Points, in no order, along strands that fork, close into loops and pass close to each other.
Points whose rows are less than 116 apart are linked; no others are. Some points are linked to none.
J867: [-31  11  64  18 -25  24 -52 -49  33 -20 -38  16  -6 -35  -5  -7 -25 -29
 -40   8 -10]
J258: [-28 -22 -43 -44  21 -19  -8  19  -7  23 -22 -11 -42 -52  30  59  43 -12
  11 -24 -20]
J988: [-11 -22  68  -2   2  33 -29 -29 -37 -50  -7 -26 -13  72  21  33   3  31
 -28  19  16]
J667: [-37  30  -7   5  14  -1  13 -13  20 -43  24 -21  -7 -23  -8  -8  13  61
  18  43  34]
J643: [-54  -1  -6 -37  40  15  15  -1 -63 -59 -42  18 -15  62   3  -6 -19  25
   8  -1 -29]
J183: [ 10 -42  41  22  -5   4 -38 -65 -22 -20 -28  -9 -14  55  31  61   3  20
 -46 -24  32]
J849: [ 27  19 -73  -7 -24   6  20  38  15  26  21 -54  -7 -23  -3  11 -26   6
  11 -79  19]
J610: [ 28  15  20  47  -8  -6  50  12 -27  16 -13  -5  24   5   1  -7  21  46
  47 -20  17]
J751: [-36   5  -9 -16  23 -40  18  -8   6   7  29  -1   4 -22 -50 -34 -47  -7
   8  24 -20]
J738: [-39  53 -24 -30  -7 -16 -19  30  23   2  18  69 -44  -7   3  27   6  -7
  17  45 -12]
J136: [-15 -13  24 -39  38 -25 -27 -21 -41 -41 -38  41  10  40  25  -9   2   9
  -7   7 -24]
J118: [ 47  -2 -21 -26   1 -27  14  53 -13   0  13  17  35  -8  38 -11  30  -9
   1 -12   3]
J614: [ 52  13 -17  67   4  17  31   8  -5 -10  17 -13  -4  16  23   2  79   1
 -18  10  31]
J507: [ 26  43 -32   8 -32  44  35  45  -3  59  19  53  14 -42  34   4  17 -14
  51 -10  -8]
J733: [ 18  36  23   6 -17  13 -30  -4 -37  39 -10  15   7 -31   3  -6 -26 -14
   0  -1  26]
J379: [ -4  23 -38  -6   3  -7  51  -7  32  17  52 -10  10 -50 -26 -39  11 -26
   2  32 -31]
J919: [-58 -36  35 -11  34   5  23 -48 -15  29   7 -14 -23  41 -17  -1  32  19
  -6  20 -27]
J840: [ 18  -7  38   2  36 -50 -35 -38   7  -6 -10 -43   5  10 -24 -12 -13  16
 -30  26  -2]
J531: [-38  52 -46 -40  22 -48 -20  32  26  19  42  15 -17 -16 -25  -6 -27 -25
   3  19 -24]
J961: [ -3  44 -39  25 -49 -32  59  41  32  31  24  18 -20   5   4  37   5 -25
  44 -13 -39]
J143: [ 14 -47  18 -23  37 -43 -15 -21 -28  10   1  16  39  39  25  12  -8  24
 -30 -15   7]
J762: [ 29 -15  22  34  -1  16  38 -67 -46  21  23 -10  43 -17   2  35   6 -21
  30  40  -3]
J294: [-28   1  31  21   1  31 -17   6 -45   9 -30   7 -36   3  10  19   5 -14
   4 -24  10]
J734: [ 31  24 -22  20 -16  10  68   4  38  -2   9   5  -3  26  -5  30  28 -47
  25  23 -27]
J54: [-14  40  18  35  -6  32  -9  -7  -4   0  18  -1  -3 -23  12  -4  48  36
  27  33  23]
J768: [ 18 -24  22   5   7   5 -31  20  49 -50  -7 -19  35  17  -5 -21 -37 -33
 -35 -37  10]
J918: [-50  40   4 -48  -5  30 -14  37 -23  23 -11  90 -34   7   8  16  13  44
  16  21  -2]
J885: [-32  29 -44   9   0 -28 -17  22  31 -69   5 -19 -45   6 -18  20  -8 -17
 -13  11   0]
J107: [-33  -4 -11 -22  35  54 -43   6 -63 -23  17 -12  -8  26  14  58 -15  31
   7  -1  14]
J77: [ 40  -7  41  13   5 -33  27  -6  61 -26 -33  44  37   9   1 -11 -20 -31
   1  -7 -33]
J497: [-50 -19 -51 -22  25 -22  15  51 -45   8  -4  -8 -29 -17   9  48   8 -42
  42 -62 -39]
J465: [ 21  42 -83 -20   0 -16  32  22 -23  -2  43 -20  -8 -25   1 -19 -29 -17
  21 -33   0]
J168: [-21   2  22  -7 -36  17  19  35 -68  59 -16 -17   5 -25   6  10 -11 -42
  45   6 -27]
J199: [ 40  -4 -30 -21 -21 -13 -30 -26  68  -1  -2 -75  12 -36 -25 -24   7  15
 -20   8   8]
J286: [-22   4  21  -6   0   5 -10  11 -54  15  13 -37  11 -25  18  23 -15   1
  60  45  -4]
J503: [ -2 -41 -54 -15  16 -13 -32 -29  65 -20 -28 -13 -61   1 -42   3  10   2
 -51   7  32]
J747: [-31  15  51 -17   8 -15   4 -53  23   2 -50  25 -38  17  -8   6  22  61
 -25  22  -8]
J854: [-23  23  55   1 -46  23 -12  31 -40 -29 -28  23 -38  54 -21   4  -5 -42
   8  59 -11]
J618: [-41  -4 -28 -29  36  24   1  -2 -72 -40  18 -21  -5 -33  42  65   6   2
  11  -7  21]
J413: [ 10 -28  24  11 -17 -16  31  53 -61  19 -23  -1 -27   7  20  24  15 -29
  27 -30 -13]
J993: [ 46  20   4  -3 -27  20  74 -37   4  37  16   9  42 -10   5  55  13 -26
  17  33 -10]
J817: [  5 -19 -37  -4   0  -4 -35 -29  51 -18  19 -63  -9   6 -29  32  22   3
 -50   0  33]
J407: [ 58  -5 -87  17 -25 -19 -11 -21  47  51  21  -7 -49 -31  -3 -40  69   0
 -33  19  26]
J283: [-45  34 -81   9  20 -60  -3  10  21 -20  31 -12 -26   9 -21  20 -30 -39
  22  -3 -36]
J20: [ 25   2  10  26   6  -1 -15  -9 -14  -8  25  45  37 -13  12 -75 -14 -12
  13  51   5]
J73: [ 59   8 -21   1 -51  17 -38  -2  72  12  -8 -45  26 -21  15 -42  -8  10
 -20 -51  -3]
J785: [ 14 -16  -5   2 -28  17 -54  30  39   8  11 -38  43  -1 -15 -52 -49  -2
  -8 -41   7]
J70: [ 63  11 -25  -8 -27  21  10  46 -16  37  -5  41  59 -31  49   0  23 -29
  36 -36 -26]
J675: [-30  18  56 -12 -11  58  -5 -15 -39 -42 -31  15 -53  73   1   9  -1   3
 -36  34   3]
J449: [-13  56  -5  -4 -16   1  -5  -9 -65  33  22  12  -5 -39  -6  17 -33   0
  48  42  26]
J890: [-74 -29   5 -15  35  34  22 -24 -35 -16 -26   5 -30  84   0  -1  25   9
 -14  23 -73]
J239: [  1  10  28  58 -14  21   0 -12   2 -61   9 -22   6 -34 -14 -69   8 -18
   1  -5  -1]
J125: [-42   7  31  15  17  27  20  12  11  11  -3  59 -19  37 -23 -21  11  -4
  12  22 -19]
J98: [ 22  -2 -45  28  16 -15  32 -22  22   8  25   1 -34 -26  -7  -9  64  11
 -12   3  26]
J220: [ 35  -7 -58   7 -24 -42 -26 -29  59  28 -22   2 -71  -3 -54 -23  24  -6
 -47  16  32]
J838: [ -7 -60  36  43 -19  33  51 -39 -47  42   5 -41  47  -7  -7  28 -25   2
  28  13 -12]
J382: [-10 -36  72  66 -27  58  12 -28 -35  -9 -21 -35  15  -9  -8  24 -16   5
  24  19  17]
J94: [ -6   6 -20   1 -23  32  22  28 -40  -5  43  -9  30   4 -16  21 -57 -53
  -1   7  14]
J508: [  1 -50 -23   8  28  31  12  30  -8  20  26 -54  28 -11   7  25   0  13
  -3 -44   6]
J658: [  3 -55  40  -4  29  -5 -69 -76  14 -13 -52  -7 -18  42  56  14  23  36
 -66 -20 -20]
J687: [ 11 -22  11 -52  16 -12 -40  27   8 -49 -46 -26  -3  15  51  26  38  51
 -14 -29   1]
J113: [-24   9  16  -6   5  29 -35 -19  58 -17 -18   7 -25 -26 -34   6 -31 -71
 -37  -5  -1]
J573: [ 38  11  -8  48 -34   0  29  -1  23 -21  -7 -35  13  -6 -22 -57  -9  -6
  16 -48 -18]
J749: [ 22  -4 -43   1  -9   4 -26  10  11  59  37 -44  10 -17  19  10  -2  39
  -6 -31  26]
J65: [ 20   4   5  15 -19  66 -21  13   2  14  42   5  53 -32  22 -13  44   3
  14  12  22]
J537: [ 38  16  22  19 -15 -24  -7 -16   2 -35  -3  36  37 -30  -8 -68 -53  16
  -8 -10  17]
J897: [-30 -38 -28  26  -3 -27  30  50 -31  10   0 -27 -13  15 -16   4 -22 -35
  24 -42 -33]
J565: [ 43 -43 -32 -12  11  -1   8   8  30 -23  21 -49  27  -2  17  -3   0 -28
 -32 -47  13]
J56: [-52  43  -3 -29  16  -7  20 -15 -13 -12   4 -16 -56  16 -11  26   7  49
   7  36  33]
J808: [ 49  16 -22  16  -2   3  17 -44  27 -21 -23  22  43 -35  -5 -72 -26 -27
  -1 -46   2]
J133: [  9 -28  19  51   9  13  21   3  40 -24 -20  58  19  43 -31 -19 -16 -22
  20  18 -17]
J474: [ 32 -49  48 -12  -6 -34  11  15 -29  -3   9  31  61  54  27 -24 -23  19
   6  17  -7]
J422: [-21   3 -14  -3  14 -15 -26  39  45 -56 -13  -6   9   2 -47 -11 -23 -66
 -18 -11 -24]
J217: [ 20  -2  35 -10 -17  -6 -36 -12   4  17  -2  38  60 -37  11 -34 -67  56
  25 -16  25]
J794: [-53  24 -22 -23  35  46 -19  -2 -16   0  -9  29 -54  34  -6  31   6  54
  -3  13   3]
J691: [ 39  17   7  -4   7 -64  21 -31   5 -11 -19 -28  14  18 -11   0 -21 -29
 -16  -5  11]
J942: [ -6  -8  66 -26 -17   0  -3  22 -12 -26 -13   5   6  29   2 -12 -19 -47
 -31  36  -6]
J526: [ 14  -4   7 -10   4   1 -31 -24   7  45 -22  33  27 -49  18  15 -33  75
 -12 -46  60]
J876: [-11 -38  34   4  35 -21 -30 -75  29 -30 -37 -43 -21  44  -4  -3  25  40
 -64  15   3]
J430: [ 16   7  46 -12  -9 -50  30  12 -26  -6 -13 -18 -21  39 -39 -13 -25   9
 -32 -22  26]
J347: [  9 -29 -16  -2   0  10 -22 -42   1  29  -3  36 -10 -50  19 -33 -20  34
 -49 -55  62]
J373: [ 42 -34  41  41 -21  37  -2  26   6  -2  26  21   9   8  34   8  68   3
  -2   8  18]
J665: [-42  19 -30 -41  23  -2 -26  -3   6  29  -7  11   7 -47  23  46   9   9
  38   3 -34]
J966: [-64 -15  21   3  28   5  49  -2 -18  26   5  33 -41 -12 -13   1  35  -3
 -13  37 -19]
J366: [ 21  -2   3 -32  -6 -39  24  28  59  26 -24  23  15   5 -17  14  -2 -41
 -17 -31 -32]
J257: [  9  17 -47 -14 -27 -12  21  51  64  38   6  15 -19 -22   1  -9  14 -25
  14 -36 -43]
J917: [ 47  -6  18  17  13 -19  -9  21 -29  -3  49   9  53  41   0 -72 -16   7
 -17  25  20]
J845: [ 13  -3   7 -47   8 -13 -41  22  33   5 -18  -2  20 -19  13  37  28  37
  16 -13  -8]
J273: [-25 -14  30  13   0 -29  28  15 -32  -6 -26  -9 -23  33 -17 -17  -9  46
  42  -8   9]
J974: [-11  44 -21  -1 -11  25  43  25   8  24  38  53   6 -60   2 -24  16 -25
  34  37 -13]
J690: [ 14 -10  13  -9  25 -26 -46  14   5   2  27 -33  35  28 -20 -33 -19  30
   4  32  15]

How many points has the smallest loop of links through each point below? Write none if it is on no loop.
J20 => none
J733 => 6
J785 => 22
J508 => none

A tip is a point with one link. Name the tips that can be reached along the links from each point below, in the order of the rows.
J817 => J867, J118, J465, J618
J658 => J610, J239, J382, J942, J347
J733 => J687

A piece is all that can be reached along the links. How many separate loops has the piece of each point below (a circle has one, a figure eight two, a Y none), and how many tips (points with one link)?
J734 => loops 0, tips 5
J738 => loops 1, tips 4
J665 => loops 1, tips 1
